Each row is a point on a landscape with many peaks, with its height.
From any point a climber takes the steepest step (rise divided by distance) to one of its 2 nearest points. It stops when none of these is higher. Distance is the straight distance between rows; heights are no part of it.
z315 (h 131): [107 127  98 168 130  89 111 157  38 110 154 101 171 118  75 188  79 118
 131 147 160 145 136 123 182 116 107 111 160  98  79 168 109 165 130  64
 124 103 116 161 176  93 186]
z201 (h 252): [ 87 107 142 108 148  93 149 144 120 155 111 128 115 194 117 111 105 113
  51 168 152 146 152 152 135 115 122 159 143  98 121 115  81 136 128 138
 141 131 121 153  90 117 152]
z780 (h 411): [138  79 153 173  81 106 125  91 133 181 120 147  59 103 149 132 156 133
 147 147  42 113 103 133 126 124 159 148 112 131 113 114 152 144 155  91
 170 129 153 139 116 116 101]
z189 (h 608): [106 141  87 146 156  89 123 123 158  95 152 127 131 164 110 114 109 123
  83 147 125 174  98 128 128 129 154 168  86 124 142 113 134 114 133 129
 109 124 115  88 137 114 147]
z644 (h 101): [129 123 132 167 114 152 157 126  83 127 106 170 124 124 170 127 145 165
 154 138 114 156 122 130 111 130 119 128 167 117  97 145 116 120 113 106
 151 117 170 137  60  87 120]
z929 (h 541): [195 128 179 124  40 138  44 102 139 168 129  92  94 135 140 156 129  86
 125 118  75  66 122 120 155 191 103 138 165 123 157 165 126 135 122  86
 145 124 165 138  94  98 128]
z47 (h 422): [127 138 142 159 107  67 121 117  98 207 174 114 106 137 115 145  97 129
 185  88 158  98 119  92 112 139  98 163 105 156 100 133 129 133 103 166
 146 157 153 135 146 108 160]
z211 (h 437): [117 125 168 159  85 146 126 128 126  86  42  98 129  79 129 141 124 151
 169 179 114 174  92 133 127  96 117 111 121 155 141  83 114 168 171  88
  95 104 100 107 120 157 109]
z966 (h 266): [164  60 151 170 110 114  87  91 118 127 124  92 130 107 185  83 125 166
 205 126 114  63 135 110  89 148 118 111 171 143 162  96 135 137 138 114
 120 107 148 109 132 144 120]
z521 (h 186): [143  58 134 165 117 132 130 147  94 149 185 151 120 124 166 133 173 128
 210 105 104  76  81  74 102 138 126 123 147 105 152 131 137 107 141  89
 147 162 124 162  99 151 104]
z673 (h 273): [ 69 129 115  79 151 104 157 146 112 193 164 147 116 140  77 154 119  97
  75  83 133 143 124 167 177 109 149 161  86 148 125 121 109 146 135 162
 156 120 115 173 145 135 142]
z176 (h 383): [161 134 168 121 102 132 125  95  63 162 160 101 123 159  99 161  84 156
 170  82 181 125 140 113 124 123  87 147 132 168  87 132  87 148 139 175
 150 157 153 109 103 126 176]
z981 (h 68): [164 135 165 143  99 177 146 118 111 146 150 147  91 193 149 126 106 153
 136  83 133 114 133  79 106 130  83 134 148 114 111 121  90 130 130 181
 152 190 158 157  50 125 108]
z84 (h 434): [107 122  93 166 141  73 118 142 164 164 136 149 150 109 162  64 139 133
 156 168 113 120 118 146  68 101 129 125 128 116 124 113 140  85  91 118
 142  99 118 111 177 138 104]
z483 (h 342): [141 116 111 123 150  81  80  95 175 129 144 103 171 106 145  80 140 119
 112 141 102 117 127 138  69 108 131 128 122 160 146 141 167 115 146 117
 133 154 150  63 171 140 139]
z693 (h 477): [110 125  27 109 166 108  75 164 136 125 174 139 133 155 143  73  97 117
 118 162 172 138 139 177 130 153 203 173 139 115 151 104 121  80 126 105
 116 100  98  95 215 140 124]
z415 (h 254): [176 131 148 146  95 201 145  89 162 126 126 164  47 159 167 112 122 124
 129  75  92 110 140  73 160 164 142 153  88 112 137  79 114 142 167 179
 131 133 129 153  62 126  91]
z643 (h 381): [135 129 137  58 164 154 126 141 138 105 101  99 190 103 128 113 131 114
  77 142 126 159 146 167 112  82 119  96 178 144 154 169 144 165 163  99
 129 194 151 123 161 152 152]
z345 (h 476): [128 114 147 130 121 120 120 138 117 120  92  91 172 117 114 154  96 145
 138 148 122 142  78 136 119  77 129 156 116 168 146  82 107 144 194 110
 106 140  95  92 144 172 129]
z7 (h 625): [167 128 149 135  91 142  66  83 149 139 116  75  95 116 154 123 145  69
  83 126  93  82 165 120 159 170 127 119 180 123 183 172 128 133 100  92
 115 107 147 149 132  80 134]
z276 (h 539): [121 123  68 105 154  79  80 149 176 100 167 106 119 148 117  93 118 101
  95 156 125 137 117 153 137 147 201 175  83 153 166 128 152  91 147 101
 112 133 122  79 196 138 129]
z374 (h 125): [ 84 139 106  87 121 145 156 146 115 110 159 138 151 163  80 181 137 103
  59 142 157 180 137 163 173 139 125 104  85 100  81 169 131 132  98 145
 129 126  85 119 116 126 143]
z886 (h 378): [162 116 142 106 122 159 196 133 195  61 122 124  97 151 127 115 174 120
  85 132  38 171 112 122 111 140 156  76 144  82 128 175 171 136 129 134
 117 210 129 134  61 122  72]
z264 (h 525): [124 124 125 158 128 131 114 122 150  89 116 110 150 119 125 119 128 138
 108 150  92 169  81 142  78  82 155 142 129 134 160  86 119 143 181 104
  96 179 124  82 132 144 107]
z960 (h 80): [102 135  98 147 118 144 120 141 103 136 129 137 120 122 145 133 150 100
  87 130 109 122 130 107 147 151 124 116 169  77 186 155  98  95  86  57
 128  92 109 187 134  77 123]
z954 (h 564): [153  90 164 225  49 166 103  87 122 120 148 142  51  83 130 122 140 147
 188 132  62 111  88  82 120 145 120 110 112  83 117 106 108 120 108  38
 128 119 141 162  92  86  90]
z85 (h 105): [106 187  81 106 147 152 146 124 167 125 108 143 134  92 103 144 148 123
 105 120 142 150 123 133 128 132 112 111  87 149 121 133 144 108  80 163
 121  84 109 119 142 126 117]
z841 (h 341): [121 121 116  94 167 150 140 135 130 125 110 111 153 119 128 133 138 120
  82 102 108 143 126 172 146 102 159 144 145 161 153 118 130 159 195 147
 139 158 165 149 144 145 130]
z507 (h 345): [147  87 134 146 163 122 104 105  99 130 119 121 118 138 157 110 129 137
 178 116 174  87 172 125 146 185 165 154 146 147 142 117 128 141 152 138
 120  47 136 118 130 137 141]
z23 (h 412): [131 195 118 167 107 153 164 136 152  84  93 175 160 107 133 107 126 173
 143 163 140 162 110  91  79 116  55  74 123 102 121 120 108  82  75 135
 103 104 105 105 118 109 103]
z596 (h 134): [107 152 111  99 150 136 174 135 117 102 176 165 114 171  82 138 126 132
  79 127 180 177 160 162 144 142 124 128  82  98  47 165 147 134  92 184
 130 156 130 124  87 106 161]
z484 (h 233): [122  73 177 142 104 163 162 169  82 130 104 161 115 126 165 160 131 165
 206 153 110 135  87  87 122 119  94 112 170 105 139  99 105 148 154  81
 132 164 115 165  78 167 101]
z16 (h 239): [145  71 176 154 116 127  99 122 123 128 122  92 162 115 157  93 128 147
 157 147 133  87 111 148  72 123 128 146 183 108 179 104 101 117 154  86
  98 134 122 102 149 158 121]
z230 (h 480): [149 143 140 182 124 129  89  78 175  77 132 105 123 119 141  91 136 101
 107 142 102 124 126 107  89 154 125 111 115 100 188 128 133 107 106  85
  81 119 113 101 119  81 120]
z258 (h 491): [134  87 167 194  66 142  91  94 132 154 125 143  38  60 119 116 157 134
 129 139  59 116  99 143 106 134 140 117 152  97 141 129 129 134 123  23
 133 127 147 169 108  82 104]
z523 (h 428): [154 153  99 179 113 161 132 125 120 157 133 174 139  72 170 124 142 129
 195  78 104 100  91  94 134 141 139 100 108 122 122  98 147  99  93 104
 148  56 112 143 150 117  69]
z823 (h 121): [102  94 129  83 178 135 157 146  96  72 207 120 169 138  75 122 122  96
 133  88 213 114 172 139 173 172 173 104 146 103 130 149 131 133 107 164
  78 184 119 168 135 141 150]
z440 (h 436): [141 124 164  62  89 170 119 124 134 107 117  94 127 187  88 178 158  76
  65 142 136  92 126 145 200 166 132 123 125 112 130 158 113 144 108 124
 125 117 102 136 128 158 131]
z965 (h 364): [137 133 157 158  43 185 151 117 150 106 133 139 106 155 103 138 148 154
 165 154  98 120  70  78 100 101  86 108  86  97 121 119 143 125 112 131
 122 200 103 125  85 139  60]
z934 (h 96): [118 176 120 123 119 199 151 130  92 117 153 144 120 127 102 162 111 134
 150  45 159 122 118  72 171 128 118 144  82 137 151 102 101 127 132 156
  96 138 108 179 121 128 124]
z848 (h 410): [104 138  94  93 174  98 117 138 149  97 125 103 190 106 104 132 125 131
 108 150 149 156 152 125 114  68  99 109 134 172 143 160 146 135 147 103
 107 180 134 125 163 153 173]
z217 (h 308): [132 112 131 156 146 152 154 114 117 146 116 168 142 134 156 114 119 171
 174  85 140 105 111 106  98 133 143 152 117 138 118  62 114 112 160 165
 148 107 128 105 125 166 109]
z740 (h 516): [ 98 126  97  83 127 140 108 155 128 119 110 101 168 111  98 183 159 110
  86 145 110 182  97 185 144 100 151 116 137 139 131 155 129 139 144  54
 131 121  78  94 185 178 127]
z667 (h 488): [141 126 124 213  68 130 126 122 117 169 142 167  93  72 155 128 133 151
 193 113  92 103  78  73 113 131 106 105  95  76 107 114 121  99  75  72
 154  62 115 151 132  98  85]
z649 (h 467): [122 128 118 127 158  51 125 150 111 169 169 123 148 112 109 123 109 127
 190 124 196  99 145 140  92 122 100 143 122 156 100 135 145 117  96 156
 122 130 128 128 191 122 171]
z148 (h 307): [127 145  90  56 195 138 135 144 218  93 164 142 132 123 109  98 142 108
  90 114 123 142 133 166 108 142 187 115  75 162 136 114 190  89 135 185
  93 162 114  89 148 170 107]
z554 (h 440): [104 146 127  74 193  84 153 158 151  74 138  98 161 142  76 114  99 131
  89 149 161 169 159 100  97  73  95 102  96 138 137 132 139 107 120 167
  99 213 114 133 110 137 167]
z307 (h 115): [ 97 170 101  69 142 171 163 153 129 143 126 146 168 129  94 167 156 116
  70 146 127 147 115 158 150 123  95 103 110 121 104 133 115 115 100 130
 145  97  86 125 153 156 111]
z108 (h 305): [105 142  97  87 160 176 170 149 111 146 145 163 146 133 100 179 144 124
  68  69 125 145 110 161 170 121 156 154 109 158 121 104 104 156 172 162
 152 133 137 129 132 156 121]
z707 (h 320): [144 156 133 107 153  93 108 104 154 143 127 113 131 141 115 118 133 109
 102 136 142 138 143 168 106 140 113 136  91 166  85 145 147 145 116 178
 151 115 162  57 130 133 154]
z724 (h 114): [144 115 155 132 136 127 124 111 113 132  90 142 124 133 171 124 148 137
 120 186 138 161 147 165  99 146 110 117 186 114  65 158 117 135 113 130
 162 104 185  94  77 107 127]
z857 (h 540): [121 164 114 158 127 139 129 120 132 113 126 133 126 179 106 134  96 152
 100 108 157 168 100 107 115 125 113 177  72 123  91  99 100 118 141 179
 118 134 120  72 102 102 132]
z386 (h 471): [128 130 140 158 130 128 148 123 156  78 127 114 123 135 104 123 134 141
  79 147  57 191  86 113  85  87 149 116 104 130 149 141 128 152 156 123
 124 206 134 110  79  95 108]
z157 (h 313): [135 119 128 140 115  43  44 113 159 123 123  83 143 132 125 122 123 100
 107 194 127 139 123 134 114 130 104 130 104 154 132 163 149 135 132  93
 116 125 126  72 170 122 172]
z713 (h 220): [ 77  98 121 130 167  61 147 161 135 108 114 130 143 151 141  97 115 165
 112 217 131 188 135 166  89 101 135 144 130 106  94 133 143 147 141 124
 147 135 134 101  97 136 152]
z283 (h 379): [119 132  94 122 171  74  97 114 201 125 150 132 174 131 151  37 123 127
 101 159 132 114 111 136  36  85 109 112 123 120 164 101 147  72 124 113
 110 155 109  80 167 151 126]
z197 (h 170): [157 103 150 126 148 151 122 143 102 160 127 137 179 121 180 112 110 170
 101 114 125 128 124 147  72  98 103 157 230  98 165 109  75 132 184  77
 155 159 186 142 136 127 143]
z959 (h 85): [ 98 127  96 163 152 145 189 141 135 132 131 191 124 107 159  98 141 167
 153 127 112 144 136 111 124 124 135 123 129 111 119 124 133 108  94 137
 157 107 141 158  89 112 107]
z80 (h 146): [106 144 123  97 152 144 175 126 100 116 160 143 105 130  92 145 143 111
 144 104 161 153 181 142 186 147 141 110 121 131  79 182 149 149  81 181
 123 150 141 177 106 102 157]
z366 (h 192): [145 127 137 127 157  83 114 116 161 117  95 131 139 159 132  95 109 149
 108 178 155 131 118 154  51 117 119 136 126 108 105  71 124 119 147 169
 119 109 121  45 109 134 132]
z750 (h 297): [168  97 165 150  76 177 158  82 141 131  91 164  57 131 161 130 141 148
 179 124  47 129 114  74 134 119 150 144  76 143 105  87 138 160 187 152
 144 158 144 128  70 132  92]
z831 (h 130): [168 156 140 127 142 151 120 126  98 149 127 146 165 139 152 139 104 156
  99 127 120 138 138 161  87 131  59 137 197 133  68 140  90 135 113 134
 182 138 195  97 100 100 144]
z737 (h 59): [147 165 127 129 134 114  95  98 111 185 126 114  94  70 123 127 110 123
 184  66 159  72 177 118 155 160 125 117 164 187 165 145 152 132  78 151
 128  71 151 177 155 109 138]
z2 (h 219): [142 169 126 144 100 187 152  78 196 110 123 151  63 138 121 109 155 104
  81  84  52 118 139  89 149 127 156 145  77 110 156 110 144 124 146 170
 119 148 119 147  94  87  88]
z589 (h 387): [ 97 150 137 157  86 155 172 138 153  84 109 162 114 146 111 140 157 177
 121 191 108 155  77 100  91 112  98  80 104  74 125 117 122 104 103 108
 111 137  79 104  79 111  67]
z905 (h 384): [107  96 111 139 185 113 122 141 103 103 162 134 151 153 147  81 115 134
 148 124 210  99 185 151 135 151 162 141 160 118 134 128 116 103 124 142
  96  87 126 140 134 124 151]
z661 (h 107): [133 160 128 109 119 173 144 131  70 132 155 138 172 112  77 191 100 108
 140  63 197 112 135 125 203 142 106 117 120 142 128 129  95 150 125 142
 107 112  96 173 164 146 148]
z890 (h 347): [120 133 150 148  78 142 163 101 169 190  92 151  78 124 132 128 145 135
 141 150  40  91  87 119 132  90 141 125  62 143 104  90 150 142 146 155
 175 143 128 132  98 140  91]
z910 (h 165): [113 158  90  95 163 158 175 145 136 128 152 164 142  95 115 150 182 113
 139  73 106 144 141 145 155 130 151 101 131 170 116 171 171 124 115 158
 138 160 145 160 141 120 127]
z778 (h 137): [105  81 113 179 142  82 127 154  94 104 185 110  93 116 132 127 126 131
 151 127  78 154 127  91 141 117 186 140 146 114 153 182 151 143 155  83
 135 179 165 184  93  96 134]
z68 (h 93): [139 174  93 128 133 163 113 133 122 135 116 128 168 111 144 132 121  94
  80 107 143 122 133 140 138 134  89 107 165  97 152 132  81  88  93  86
 121  68 100 156 180  96 126]
z513 (h 296): [104 132 145  93 100  67  79 120 177 117  90  61 118 136  91 144 130  83
 106 204 101 154 145 104 140 119  84 108  92 150 159 177 158 128  91  87
 117 129  94 127 126 110 157]
z906 (h 301): [163  80 140 175 126 116  70  74 130 140 122 109  81  92 189  93 136 126
 194 118 104  74 150 119 143 173 175 139 158 130 171 102 140 150 167  99
 108  74 158 118 144 127 109]
z771 (h 178): [134 167 130 149 164 101 141 122 142 132 106 150 158 152 136  90 109 147
 134 155 188 123 135 132  92 124  75 129 127 115  86  95 113  95  96 180
 108  80 101  86 124 118 133]
z224 (h 423): [104 120  68  92 191  94 121 165 124 122 175 138 164 150 129  63 111 114
 117 132 202 100 163 161 118 132 152 140 162 104 151 119 117  81 115 132
 100 137 116 136 197 138 156]
z86 (h 102): [ 95 112 101 117 169  63 130 153  96 151 184 130 117 150 106 124 118 119
 121  88 154 125 145 145 174 132 200 178 109 151 146 153 142 140 148 144
 123 140 139 170 165 127 174]
z535 (h 212): [151  59 179 160  99 177 139 129  93 143 138 186  96  87 166 151 154 157
 211 111  74 114 100  94  89 136 111  99 178  96 137 105 128 139 164  61
 148 161 146 178  58 134  87]
z680 (h 355): [173 132 171 144  85 110  88  82 150 182 114 108 114 153 151 133 105 143
 135 123 126 106 119 132  99 158 104 155  91 177  73 124 129 129 134 168
 170 122 137  32 122 133 138]
z29 (h 595): [128 107 150 123 165  98 147 136 132 176  88 132 114 109 178  74 131 144
 145 155 146  81 180 160  98 119 109 120 169 126 124 130 143 137 105 156
 156 106 171 143 148 129 139]
z481 (h 497): [110 168 135 103 113 125 125 133 145 130 142 113 114 180  77 165 103 124
  95 139 171 156 104 123 151 139 109 169  17 143  89 126 134 133 134 196
  90 168 117  97 128 138 162]
z775 (h 206): [ 97  89 128  79 170  93 130 150 145  91 118 122 156 161 134  90 129 122
  96 212 172 153 144 162  96 119 133 125 125 104 107 109 125 115 122 133
 112 153 118  64 131 169 142]
z785 (h 401): [165  92 183 120  87 127 121 102 143 155 107 127 109 165 165 142 135 136
 124 120  95 116 103 150 101 146 149 170 112 154 102 105 137 162 177 170
 163 143 140  60  79 162 101]
z40 (h 124): [129 143 128 130 116  91 106 171  61 109 116  62 169  91  78 157  77 112
 167 155 197 114 158  96 146 102  73 105 171 122  99 162 122 134 102  88
 110  91 114 177 180 121 173]
z731 (h 535): [137 143 138 145 125 137  72  95 184 124 116  81 117  97 153  96 157  83
 120 140 112  68 140 132 113 133 136  98 150 113 213 123 137 108  94  72
  91 110 114 142 167  97  99]
z651 (h 73): [152 163 152 118 123 128 103 103  59 173 101 126 126  78 112 154  97 147
 158  80 172 119 181 137 138 140  94 109 189 166 111 136 119 142 106 162
 149  80 178 158 147 112 168]
z51 (h 365): [139 125  94 194 113 149 125  95 110 151 125 158  95  89 168 131 123 146
 205  63 123  95 114  76 143 152 153 144  85 158 127  80 122 121 141 128
 149  78 123 112 160 130 115]
z502 (h 126): [150 160  97 130 176 165 130 138 126 120 109 152 204  89 169  90 117 156
 146 120 157 123 137 156  76 130  96 114 178 130 141 109 107 114 127 113
 125  85 132 113 184 137 138]
z405 (h 470): [120  94 152  59 114 178 129 144 114 109 116 106 167 152 109 187 168  87
  91 150 137 122 116 165 192 129 158 109 147 113 147 132 119 140 157  88
 104 121  83 121 166 184 120]
z631 (h 119): [ 98 117  76 137 153  70 138 142 145 115 170 118 100 122 124  94 138 104
 118 110  97 146 132 110 148 118 202 157 130 135 180 142 157 136 165 124
 126 160 158 176 146 109 138]
z285 (h 421): [171 118 167 147  99 146 147 101 174  91 117 113  85  95 134 104 155 135
  88 127  10 166 112 128 102 107 159 107 141 119 139 153 151 149 164 105
 126 199 153 150  68  95  92]
z888 (h 293): [133 109 171  72 173 107 140 111 124 146 133 116 113 155 117 109 118 107
  84 105 176 129 184 184 141 141 146 148 132 142  99 130 142 157 133 213
 129 136 158 103 108 145 170]
z971 (h 235): [ 97 117 135 132 137  59 127 155 103 133 103 111 143 155 109 126 100 129
  88 199 143 172 149 166 138  79 110 145 131 115  70 134 101 168 132 132
 153 107 128 137 117 116 184]
z368 (h 332): [ 74 136  91  80 135 134 147 151 148 101  55  95 121  88 130 157 168 118
 141 162 111 133 143 130 176 134 137  56 130 123 149 146 181 112  91  88
 124  79  72 154 166 156  90]
z677 (h 441): [148 175 123 177  86 145 112  87 159  73 107 125 131 128 110 104 119 135
 140 142 117 126 110  68  89 126  71  85 125 109 146 115 115  87  65 108
  85 126 113 115 114  68  97]
z711 (h 163): [122 188 103 112 193 131 174 138 120 121 126 166 160 132 118 103 102 159
 118  93 201 162 166 168  75 129 101 123 136 139  74  93 111 104 106 185
 108 104 136  94 145 116 160]
z769 (h 167): [139  90 136 160  94 135 136 152  85 154 167 133  96 130 152 157 135 141
 208  96 117 100 117  71 146 132  96 126 147 118 108 158 134 145 123 112
 160 172 167 182  71 116 118]
z611 (h 84): [138 204 147  96 102 141 132 113  96 159  83 138 141  92  99 152  65 138
 146 101 170 151 165 129 142 126  89 142 124 173  69 114 104 129  99 183
 145  88 154 144 129 125 158]
z746 (h 340): [140 142 110  85 175 142 183 133 187  86 140 140 125 125 135  99 156 109
  74  93  76 163 130 149 106 126 170 110 119 123 140 154 165 112 142 181
 125 184 135 117  94 136 111]
z725 (h 276): [102 117 108 102 145 158 166 162  72 139 140 160 166 135 111 191 132 144
 137 113 142 143  92 132 174  99 148 130 123 131 106 109 100 146 175 115
 152 104 123 145 150 181 123]
z753 (h 253): [111 115 141 122 106 154 165 174 102 131 112 146 142 130 147 175 151 151
 180 129 111 118  52 104 148  92 118 115 108 129 114 113 128 138 149 126
 144 147 110 145 120 181 105]
z301 (h 140): [131  99 134 165 114  60 106 147  45 138 153 103 136 135 112 172  88 135
 151 154 145 138 141 111 167 118 115 127 164 148  66 174 123 177 137  88
 161 122 162 140 124  98 171]
z231 (h 145): [137 160 111 104 195 162 165 125 111 125  94 179 180 108 165 102 119 169
 138 124 166 148 169 176  99 144 134 115 164 158  99 122 128 126 135 174
 158  89 160  90 140 156 130]
z228 (h 580): [136 127 140 121  94 140 105 124 129 149 118 104 146  99 113 163 163 110
  97 143  81 129  83 149 137 119 111 127 131 131 160 145 133 136 145  68
 143 132 118 123 151 140 101]
z625 (h 133): [117  95 141 109 159 135 158 145  86  74 164 123 104 162 102 151 137 112
 138 111 205 134 176 121 208 187 194 136 107 112 102 161 154 147 104 156
  84 137  99 146  99 133 162]
z184 (h 339): [110 140 133 166  29 144 124 110 151 136 112 138  84 150 121 151 138 131
 156 154  72 126 100  81 144 126  97 127  64 122 110 127 145 127 114 132
 135 140 113 139  95 110  87]
z409 (h 190): [150 148 117 117 111 185 162 122 153 132 125 165 117 108 131 157 166 116
 135  73  66 115 122 101 172 131 153 128 102 152 133 129 154 131 140 146
 136 151 131 162 108 119  84]
z656 (h 74): [126 145 122 144  87  53  87 137 118 171 161 102 112 141  97 189 124 115
 152 125 115  93 100  87 173 164 134 162  81 180 137 163 155 163 142 113
 141 117 140 143 179 110 159]
z519 (h 400): [128 133 150 153  91 131 123 136 116 131  30 113 118  34 158 149 112 146
 171 164 114 130 115 125 147 104 115 118 133 143 122  68 115 155 148  94
 141  45 120 142 149 138 104]
z36 (h 503): [130  93 123 146 141  79 112 125 145 177 114 136 112 116 198  61 138 133
 179 166 131  74 143 163 103 136 168 137 143 129 128 111 163 110 114 132
 147  75 133  98 158 132 114]
z818 (h 152): [119 103 116 154 135  92 130 152  76 120 163 117 116 126 116 152 144 127
 165 114 141 127 127  94 165 129 143 117 173 125 117 208 144 147 116  96
 138 156 164 178 100 101 149]
z179 (h 402): [142 136 154  95  98 133 136 131 160 118 141 123  72 186 120 152 156  86
  77 121 113 112 133 129 188 176 147 136  86 100 120 159 134 120  98 176
 133 142 117 133  89 116 119]
z416 (h 69): [ 84 141  77 160 143 168 169 156  94 117 132 173 136 111 144 146 133 140
 116 125 129 170 127 100 162 134 137 135 150  85 151 127  85 108 115  94
 130  83 109 189 120 101 121]
z874 (h 519): [125 125 112 128 154  70 105 154 108 178 119 115 137  91 142  93 106 127
 166 156 176  94 164 152 105 109 100 109 190 124 103 153 163 120  89 119
 147  95 157 147 173 105 175]
z606 (h 267): [123 132 109 153 143 156 151 127 170 107 129 158 115 150 147 108 150 133
 126 107 132 102 111 114 105 157 178 145  73 118 136  72 147  85 122 166
 104  89 103  93 109 144  94]
z987 (h 300): [129 141 157  62 110 138 107 110 157  83  70  69 123 118 103 144 153  81
 118 164 119 134 154 108 172 130 109  80 139 149 154 156 146 132  92 113
 100 143  91 134 118 131 125]
z253 (h 314): [115 150 118  73 102 139 114 128 152  86  82  83 136  98 106 172 166 107
 136 172  99 150 141 117 142 120  94  36 146 129 147 194 171 124  72  55
 133 123  85 144 135 137 100]
z597 (h 371): [138 141 168  81 105 152 151 131 144 100 150 112  95 208  81 126 111  97
  20 106 160 135 137 116 151 130 123 137 109  91 140 142 102 115 101 188
 109 159 121 137  70 122 132]
z102 (h 278): [128 121  94 109 182 118 137 142 170  98 131 137 138 144 124  77 124 129
 132 127 148 125 134 165 104 148 191 161  85 158 130  77 156  96 136 202
  97 113 128  59 140 155 113]
z827 (h 108): [137 181  72 157 159 175 136 140 142 126 147 160 192 110 132 111 117 132
 110  75 144 115 111 130  85 130 113 114 156 123 174  99  91  71  90 119
 105 106 101 135 182 117 116]
z425 (h 116): [116 170 135 109 113 148 138 157  78 109 118 102 178 115  59 186  82  96
 159 106 198 117 159  92 183 111  88  83 140 130 112 149 113 124  73 112
 104  98  78 186 166 139 163]
z369 (h 513): [159 106 191 150  45 152  81 114 131 134 120 104 107 124 112 169 152 104
 113 131  67 129  82 132 126 158 119 146 133 138 143 165 114 167 156  77
 116 158 127 129  94 111 117]
z623 (h 466): [184  71 172 110  96 128  99 101 152 157 157 137 101 165 154 146 140 108
 142  73  86  80 105 141 142 162 164 175 106 144 139 112 133 156 191 164
 150 147 122  93 123 193 123]
z930 (h 465): [ 91 148 105  96 132  93 130 142 170 108 136 105 150 180  66 142 108 131
  76 155 146 161 114  93 107  77  73 128  67 141 107 136 136 123 113 190
 101 199  92  97  94 142 143]
z621 (h 86): [128 137  96 142 134 108 113 136 101 148 175 158 106 144 112 175 132 117
 145  80 124 131 111 122 189 165 172 168  83 154 142 128 138 152 160 128
 151  98 137 122 152 124 147]
z155 (h 272): [ 97 128 156  56 180  86 143 118 143 139 111  97 137 156  94 103 101  85
  51 158 196 110 183 170 142 115 104 124 134 117 116 114 121 134 111 168
 113 139 110 138 146 124 167]
z499 (h 363): [ 87 121 125 120 123 115 128 157 142 144  32 118 117  69 147 122 145 130
 158 170 106 127 133 153 146  90 137  88 132 139 152 106 152 147 132  92
 133  74 104 146 180 165 101]
z956 (h 218): [162  91 138 132 141 126  65 114  84 130 158  79 179 136 175 103  93 171
 170 120 164  83 173 151  89 139 104 160 210 108 177 122  79 131 161 100
  93 102 130 100 165 168 149]
z629 (h 567): [143  61 135 132 122  74 102 136 136 160 155 126  88 167 169 121 156 116
 129 133  93 101  87 172 125 157 204 189 107 129 141 116 134 132 181 118
 141 123 129  99 144 174 115]
z590 (h 83): [125 160 148 139 129 175 171 130 111 112 147 161  98 157 119 121 103 135
 106  51 142 140 125  70 157 116 133 160 105 112 157  96  75 121 135 177
 126 179 143 188  61 100 118]
z876 (h 196): [136  98 119 140 171 127 113 118  96 147 142 119 166 142 180  68  82 190
 141 102 155  96 177 153  77 103 130 157 205 109 182 105  78 114 185 120
 135 140 160 110 177 136 156]
z550 (h 95): [111 186 128 108  89 147 139 124 139 144  80 132 110 124 104 153 111 133
 146 145 146 140 137 116 152 124  94 131  79 158  91 134 131 120  92 184
 123  96 128 123 116 132 122]
z334 (h 149): [154 139 115 122 167 142 112 138 104 124 134 129 162 135 168  93 126 148
  64 121 131 163 154 166  87 107 119 125 219 104 133 157  98 130 152  98
 160 143 186 133 122  93 150]

Where does a climber stop that starts at each point below?
z231 => z629
z644 => z189
z184 => z7
z910 => z954
z966 => z189
z841 => z189
z987 => z264
